The views of a scene show one set of named points, each view turned or mirrored, shifted and resized as a whole, with a little noise and some points left out.
In the rows, zero is written as 128.

Scene 1
View 1
j_988: [132 143 114 138 153 162  97 149 121 130 106 122 144 158 137 152 107 121
 131 133 122 152 126 140 132 145 137 139 113 120 136 122 129 121 146 122
 130  93 156 136 146 130 130 127 145]
j_607: [152 142 118 106 126 151  99 150 121 125 119 132 146 135 150 129 108 110
 141 145  89 124 131 136 133 171 133 146 134 120 134 146 104 127 148 125
 141  93 171 145 163 116 145 120 131]
j_873: [141 145 124  83 126 125 134 144 139 127 103 107 138 110 100 170 138 167
 115 125 174 129 108 154 144 116 108 131 162 115 124  96 146 120 124 112
 119 123 120 108 151 122 100 104 174]
j_573: [134 142 126  94 145 142  99 141 145 122 106 114 147 127 113 161 123 153
 125 145 144 130 132 145 132 146 125 137 146 106 115 111 137 121 143 107
 116 125 142 116 146 129 124 107 136]
j_118: [114 148 121 148 175 165  75 129 133 124 108 115 153 168 146 165  94 125
 113 152 120 151 143 155 112 155 138 142 108 116 124 105 117 129 140 126
 123 102 163 129 149 122 143 126 119]
j_512: [132 145 119 120 162 167  59 135 138 115 117 129 161 153 157 140  89 107
 133 172  72 123 162 135 107 194 145 148 121 104 113 139  98 130 162 120
 127 108 186 144 152 119 167 118  81]
j_179: [123 143 121 110 140 138 100 138 137 126 136 117 138 141 138 149 121 133
 113 165 116 124 135 157 132 154 118 137 120 121 138 102 111 126 119 131
 135  98 151 116 170 104 148 113 138]
j_926: [159 140 109 133 137 170  93 160 104 129 103 140 146 152 151 128 100  97
 157 121  89 144 125 120 138 166 143 143 123 120 138 163 118 126 172 122
 140  85 176 162 145 135 134 129 143]
j_531: [146 144 112 126 119 151 118 155 109 134 137 130 135 146 167 126 110  96
 130 142  85 133 119 147 143 156 120 143 111 141 161 133  89 131 120 149
 157  67 169 150 181 100 150 130 159]
j_316: [165 136 113  83 100 137 127 168 116 131 125 135 133 113 129 123 135 121
 153 130 112 118 110 124 162 153 120 139 147 126 142 149 122 117 144 120
 146  92 151 137 162 122 129 107 166]
j_676: [134 139 115 109 124 137 121 160 124 132 131 123 131 132 121 145 137 135
 132 142 133 131 115 142 155 136 118 136 124 126 148 111 133 117 124 125
 137  94 137 116 159 117 130 111 170]
j_96: [157 143 122  89 134 151  97 142 131 120  95 125 155 120 137 146 103 128
 133 135 112 121 134 138 121 167 129 142 162 105 109 143 116 129 159 111
 126 115 166 143 150 128 128 114 127]
j_795: [126 145 122 116 148 147 103 137 134 125 110 112 146 139 130 161 114 141
 114 144 136 136 128 155 128 140 123 138 132 117 127 104 122 124 132 120
 123 107 148 120 155 116 128 117 145]
j_669: [126 136 117  94 122 129 104 155 140 126 155 125 129 128 126 135 140 136
 130 177 108 110 134 144 154 158 118 137 119 124 143 110 117 117 115 127
 142  98 146 106 171 103 156 100 138]
j_566: [143 139 114  99 118 135 122 162 124 131 127 123 131 125 121 141 136 136
 136 137 132 129 112 139 158 137 118 136 132 126 146 119 131 115 129 121
 137  96 138 120 159 119 125 109 169]
j_735: [121 145 122 111 143 137 117 147 138 129 116 106 136 133 107 168 134 158
 113 139 166 140 116 158 144 116 115 129 130 120 135  87 145 118 119 118
 120 113 126 104 151 122 115 110 169]
j_608: [140 141 115 121 145 154 101 152 123 129 107 121 143 143 128 152 115 129
 135 133 128 143 123 138 139 146 131 140 127 117 134 126 134 119 148 117
 127 101 150 132 145 133 128 118 149]
j_920: [128 144 113 133 121 141 118 154 114 136 158 128 124 154 158 132 124 104
 122 160  92 133 121 154 151 149 115 139  94 144 170 110  95 125 103 153
 158  63 155 128 185  91 157 125 164]
j_419: [128 146 123 114 155 152  85 132 142 121 113 115 151 143 144 160 101 133
 114 160 113 127 145 154 114 161 129 142 132 111 118 111 110 130 136 120
 122 111 162 127 156 112 144 117 114]
View 2
j_669: [202 126 105 130 148 135 124 124 161 123 146 130 150  79 142 109 150 121
 127 155 117 115 173  84 129 169 108 122 116 152 130  73 170  96 117 145
 101 131 118 159 105 153 100 147 139]
j_735: [137  67 132 125 122 105 112 146  96 130 182 160 139  67 164 132 163 108
  91 157 125 137 104  74 111 129 154 121 124 145  92  79 175 121  97 152
 145 127 177 150 106  90 120 153 121]
j_926: [127 141  48 149 151 138 133  87 147  81 100  53 110 113 114 186 128 100
 109 102 160 145 127  90 161 119 113 147 172 205 148 143 133 129 205 139
  70 134 163 116  89 167 144 138 118]
j_512: [165 147  24 172 148 150 123 104 109  84  93  72 130 111 105 157 121  98
  69 143 134  77 183  78 139 139  46 199 184 199 201 133 146  97 168 121
  95 148 153 132  62 180  73 176 185]
j_419: [150 117  71 164 130 131 116 124  89  97 139 119 138 100 135 140 135  96
  76 159 126  99 152  69 108 132  84 162 167 165 156 111 162  93 142 143
 117 142 170 141  79 144  77 163 167]
j_566: [148 103 115 128 141 111 128 121 148 114 151 125 128  80 150 135 158 118
 132 139 132 155 127  77 141 145 146 105 125 153 103  95 161 119 128 149
  98 129 149 147 109 125 139 127 107]
j_607: [148 144  67 159 150 131 137  97 149  83 113  86 120 105 120 151 142 115
 127 140 135 135 158  75 150 151  98 137 155 181 155 127 155 105 163 142
  71 141 140 133  96 165 117 130 131]
j_795: [138  96  97 145 127 119 113 130  94 109 157 131 133  91 146 141 146  98
  79 154 130 123 125  78 109 123 122 137 152 156 124 102 165 107 134 150
 121 134 181 142  93 122  99 158 139]
j_316: [136 130  99 138 153 112 144  98 169  89 129  98 115  92 141 147 158 129
 166 142 132 174 143  67 161 162 139 100 134 165 121 115 159 113 142 147
  66 138 130 135 111 148 154  98  95]
j_920: [217 159 114 126 152 175 115 108 188 127 143 120 161 106 140 124 136  97
 124 122 129 125 154 120  99 109 115  80 141 140 100  71 152  95 216 168
  79 101 145 155 109 175 105 162 131]
j_179: [182 123  98 145 139 141 116 125 123 117 152 134 149  92 142 121 144 104
 100 155 120 107 156  83 106 133  97 131 144 147 133  82 167  93 142 154
 113 130 155 152  91 143  84 164 153]
j_988: [136 105  77 133 136 132 115 116 113 112 136 100 130  99 138 165 135  92
  75 119 148 128 115  92 129 112 125 149 158 182 125 113 148 127 174 139
 111 126 182 135  90 131 125 165 129]
j_873: [107  60 138 140 119  76 126 142  86 105 186 167 122  69 171 128 174 119
 118 180 120 164 102  45 120 147 165 106 126 130  90  95 182 113  73 156
 133 143 175 144 111  81 128 116 107]
j_608: [132  99  84 135 134 117 119 117 114 105 141 106 123  92 139 161 145 102
  95 130 142 138 117  79 141 127 129 143 151 179 128 113 151 127 146 141
 109 134 170 132  93 128 130 148 124]
j_676: [149  98 111 119 136 117 122 124 134 119 158 130 133  78 149 138 154 108
 115 137 134 143 121  82 130 138 146 112 127 160 101  87 162 123 131 150
 113 128 155 142 107 122 136 141 110]
j_531: [178 166  97 142 149 164 126  94 180 101 132  97 142 125 130 144 136  98
 134 123 135 139 154 105 109 111 109  86 164 152 117 103 146  93 227 165
  62 111 155 139 103 181 112 141 126]
j_96: [105 117  64 176 136 104 138 107  97  65 125  96 107  99 130 157 150 113
 109 167 130 141 150  48 144 152 101 156 169 173 165 145 162 100 130 140
  90 157 163 127  84 138 111 121 140]
View 3
j_669: [ 93 101 117  95  69 102 152 132  87 122 126 133 109 111 107 121 144 124
  93 135 214 152 140 144 131 120 162 139 141 120  96 117 124 136 107 164
 110 115 124 155  93  82 126 136 104]
j_607: [115 121 131  93  82 115 143 144  80 144 128 149 102 107 142 118 172 109
 145 129 181 143 156 167 119  97 126 167 124 105 121 119 165 120 100 180
 142 124 125 133  81 110 129 172 128]
j_676: [107 113 128  93  89 118 145 135  95 155 111 146 118 118 125 124 122 130
  89 107 172 130 151 134 121 110 148 121 141 119  95 120 107 135 117 145
 128 102 146 144  74  94 137 142 142]
j_573: [117  99 159 100 103 133 112 104 121 143 105 155 122 108 138 129 136  96
 130 124 169 108 136 143 117 117 156 141 134 124 115 133 122 121  81 145
 144 114 147 136 105  88 153 155 121]
j_419: [107  99 147 120  90 108 128  86 108 126 132 137 106 107 132 112 133  78
 112 146 166 126 157 150 127 112 149 167 112 106 143 130 170 120  90 152
 145 123 141 150 125  87 162 161 112]
j_920: [ 86 123  91 107  63  77 189 152  58 151 143 116  95 115 110 108 119 130
  56 129 180 173 184 155 136  99 125 140 118  90 113 112 151 140 149 161
 112  99 129 166  75 110 133 144 153]
j_873: [112  86 158  93 133 146 113 117 129 171  91 146 136 114 131 142 101 109
 108 104 162  90 121 132 117 132 167  94 149 138  90 143  55 127  90 114
 127  85 149 134 105  86 165 136 144]
j_988: [121 135 145 110  81 121 137 106 107 147 118 158 112 119 144 112 121 108
  96 110 138 121 177 135 118  90 132 158 119 104 130 123 162 126 115 150
 159 122 163 148  82  94 150 167 142]
j_531: [ 96 124  98 105  77  83 176 163  53 164 142 121  94 115 133 109 141 120
  97 124 171 163 182 173 130  94 106 148 115  85 124 112 168 132 138 169
 126 105 124 155  75 127 133 163 160]
j_566: [110 113 131  88  93 124 143 146  95 161 106 148 121 116 131 128 128 130
 105 106 172 129 144 140 117 110 144 119 145 122  92 122  98 131 114 150
 129 101 144 139  72  97 134 145 142]
j_118: [111 120 146 133  73 106 135  70 116 124 132 145 105 111 133 106 112  79
  81 137 143 123 182 135 128  94 142 174 104  96 151 123 191 128 106 146
 159 130 163 160 118  85 167 166 120]
j_96: [122 110 150  96 101 127 120 128  98 146 116 158 111 106 156 120 170  90
 166 130 176 121 143 167 114 108 135 170 125 114 127 128 159 118  78 172
 152 124 129 126 101 108 144 180 120]
j_795: [108 103 146 114  96 120 132  98 116 141 115 144 115 111 133 122 113  95
  96 123 158 118 158 140 122 114 151 141 121 110 124 131 134 126 101 135
 140 110 151 149 109  90 161 152 132]
j_512: [112 119 144 118  58 101 133  91  97 102 142 150  90 103 143 102 176  73
 143 158 180 147 172 162 125  89 133 212 102  95 163 122 230 116  81 189
 160 150 133 145 118  89 144 185  90]
j_316: [119 119 127  74  94 127 142 178  76 171 109 156 114 111 144 127 166 136
 146 102 184 135 142 159 112 102 131 132 147 121  87 119 111 126 108 172
 127 105 128 128  56 115 120 160 143]
j_926: [131 154 133  97  75 118 144 144  79 157 123 173 103 114 163 110 163 116
 142 107 138 134 180 159 108  72 102 183 120  95 135 111 192 119 110 185
 169 131 150 132  55 122 129 193 148]
View 4
j_926: [122  82 119 153 202 217 139 139  90 205 129 114 156 176  68 156 120 114
 116  65 115 131 116 167 179 115 137 136 149 105  89 108 160 168 187  71
 114 113 147  40 178  80 115 152 147]
j_669: [160 184 100 120 108 133 123 156  88 127  81  89 138 132 113 156  69 124
 119 130 143  98 124 123 147 157 126 134 173  96  81 101 186 202 145 126
  79 172 124  89 176  92 105 129 225]
j_96: [151 117 107 117 145 184 119 129 132 112 136 120 181 156  93 171 120 118
 126  66 113 140 131 134 161  97 140 163 135 107  73  93 143 174 232  77
 121 141 149  88 165  98 132 121 189]
j_566: [159 144 143 136 112 138 101 141  63 159 116 100 145 133 118 149  80 114
 128 102 128 127 129 106 130 136 131 121 122  88  93 115 139 168 150 112
  94 156 115  83 161 134  99 143 200]
j_512: [111 127  40 110 187 192 178 164 162 104  97 102 161 174  72 185 125 135
 119 101 140 115 123 197 204 126 130 162 215 145  53  76 215 198 209  72
 123 112 181  61 177  16 137 122 179]
j_607: [143 130 108 133 161 196 133 135 106 158 114 114 161 166  83 160 102 117
 114  84 118 114 113 147 167 121 140 151 161  93  82 106 173 184 195  97
  96 147 137  75 188  80 122 129 185]
j_118: [102 114  77 117 153 126 156 167 126 103  99  83 137 149 102 176 109 140
 137 133 140 135 162 172 162 123 119 125 162 165  68  88 160 138 170  81
 147  83 181  74 140  65 136 141 148]
j_920: [115 153 122 150 146 138 163 140  47 190  68  91  87 147 108 135  54 128
 116 158 132  72 121 145 140 160 137 121 178  85 114 124 192 152 119 151
  72 132 138  78 199  61 139 128 164]
j_873: [172 150 157 118  67  91  72 132  82  96 133  97 163 111 148 161  86 114
 149 105 122 154 165  75 103 113 123 122  78 102  85 108  87 145 172 107
 124 155 115 113 125 177 100 135 211]
j_795: [133 134 113 120 117 113 123 148 105 104 114  95 145 135 120 167  97 127
 136 122 132 136 161 128 141 122 125 127 130 130  79 102 134 144 172  99
 129 119 151  92 143 104 123 135 174]
j_735: [152 148 139 124  83  74  94 157  78 104 114  81 140 113 138 163  81 123
 151 130 138 147 168  99 116 131 115 104 106 126  85 106 112 142 142 107
 127 132 135  99 124 148 101 150 196]
j_531: [119 129 127 155 172 173 165 122  64 198  89 104 104 163  92 141  72 119
 110 128 115  79 116 148 149 138 150 135 167  80 113 126 182 149 152 137
  81 130 140  76 207  60 149 123 151]
j_316: [170 138 149 142 134 190  99 124  68 187 124 114 160 151  98 151  86 107
 117  71 115 115 105 113 144 130 141 140 128  61  99 118 148 187 175 112
  77 179 107  75 189 127  99 136 206]
j_419: [126 137  85 111 135 138 146 151 138  86 103  98 153 147 108 174 105 131
 131 118 132 123 151 149 159 118 127 146 159 140  67  88 160 158 194  90
 128 118 165  93 156  69 139 122 176]
j_573: [156 141 108 110 104 124 104 155 119  85 123  97 173 131 121 176 108 122
 140  95 134 152 153 117 142 117 122 134 123 129  68  89 126 170 189  85
 130 138 140  94 136 125 107 138 205]
j_179: [133 160  98 119 113 121 140 151 105 108  87  90 132 136 115 160  81 131
 127 141 137 106 147 135 144 139 128 135 161 118  82 103 170 164 158 117
 103 138 148  96 166  79 132 122 188]
j_608: [145 119 118 126 134 151 113 152  98 140 124  98 162 146 101 168 108 117
 132  88 132 144 139 135 156 119 127 124 128 120  80 102 138 167 175  80
 122 130 142  72 148 114 104 146 185]
View 5
j_608: [118 128 140 116 129 115 138 123 129 139 113 117 130 138 111 123 128 127
 128 113 136 120 143 119 141 133 130 127 128 152 132 132 118 149 131 123
 134 114 138 126 160 130 125 142 118]
j_512: [127 134 149 136 113 146 155 146 139 137 105  70 178 152 123 147  96 134
 122 106 128 124 125 130 145 115 116 131 120 172  94  96 106 139  99 109
 133  82 114  92 171 122 115 162  89]
j_118: [113 143 140 112 116 109 146 135 122 124 123  76 149 152 123 129 119 161
 137 113 139 131 127 115 134 127 116 124 125 169 102 122 100 155 125 130
 143  90 141 112 164 126 131 154 103]
j_795: [108 144 132 116 124 105 122 125 122 130 116 115 123 150 119 133 128 137
 130 121 143 134 131 124 147 123 121 128 129 161 125 127 116 154 126 126
 142 105 145 127 153 127 139 138 122]
j_419: [112 145 141 124 114 119 130 137 126 128 112  96 142 157 126 143 114 138
 128 119 138 135 126 128 152 117 114 129 125 169 109 113 114 151 111 121
 139  91 133 113 157 122 133 145 111]
j_531: [141 121  93 151 117 141 148 120 127 138 125 117 122 158 141 125 110 123
 127  75 147 143 127 132 111 126 123 131 128 166 134 129 124  93 130 120
 139 109 122 141 158 146 123 142  95]
j_735: [111 150 131 102 132  91 107 115 115 127 118 136  91 151 113 130 146 137
 141 138 147 133 149 124 149 127 121 124 135 150 137 141 127 165 131 134
 141 111 167 143 143 125 149 131 137]
j_179: [129 145 123 124 122 120 120 127 122 131 114 114 113 161 126 147 122 133
 137 124 145 143 142 138 144 115 109 126 132 162 119 119 126 143 108 121
 138  96 148 126 146 126 138 141 111]
j_926: [127 110 136 133 128 141 168 127 141 150 113 108 162 128 113 113 112 113
 115  80 129 109 130 117 124 138 142 132 122 152 133 126 112 120 135 115
 129 118 111 120 177 137 106 153 102]
j_316: [135 115 118 140 133 140 128 114 135 152 104 159 112 135 110 130 125  90
 116 101 134 121 147 134 145 126 138 133 130 147 154 128 140 116 122 111
 125 127 126 140 155 134 119 134 120]
j_676: [134 132 117 122 132 119 125 114 123 139 117 140  98 150 119 131 132 120
 138 115 145 130 154 133 134 127 123 126 135 149 141 136 132 135 125 126
 133 117 152 141 147 133 134 136 121]
j_607: [131 122 127 142 123 144 142 128 138 146 106 121 144 143 118 136 110 107
 117  99 131 124 135 130 142 123 127 134 123 158 130 115 125 121 112 109
 130 108 118 120 163 129 115 145 106]
j_988: [118 130 135 117 126 114 147 125 127 135 121 103 139 141 117 119 124 140
 132 103 138 121 138 115 127 135 128 125 127 155 125 134 109 146 135 127
 137 110 140 126 165 132 126 149 111]
j_96: [106 128 149 130 120 127 128 134 137 142 101 123 151 138 113 140 116 108
 104 114 128 122 121 124 168 120 136 134 121 162 130 113 122 148 117 111
 133 108 114 115 162 121 125 139 125]
j_573: [107 143 150 110 127 109 114 127 128 135 106 125 122 142 107 140 132 124
 125 136 136 125 140 126 168 122 122 129 127 157 127 123 125 167 115 122
 135 108 146 122 151 119 136 136 132]
j_669: [150 139 113 134 125 138 119 121 122 142 108 127 104 163 126 156 121 117
 141 123 142 138 157 148 139 113 104 127 134 155 124 116 138 126  99 117
 131 102 152 132 143 127 129 143 106]
j_566: [131 131 118 126 132 120 122 113 126 142 113 146 101 143 114 132 133 110
 132 115 143 127 153 130 142 128 128 128 133 149 146 135 136 134 126 124
 132 121 146 143 148 132 133 134 124]

Which points are out of place in each view (at most two, in the order of its rows)? Write none if all are in place.
view 1 -> j_607
view 2 -> j_676
view 3 -> j_573, j_96
view 4 -> j_512, j_608
view 5 -> j_179
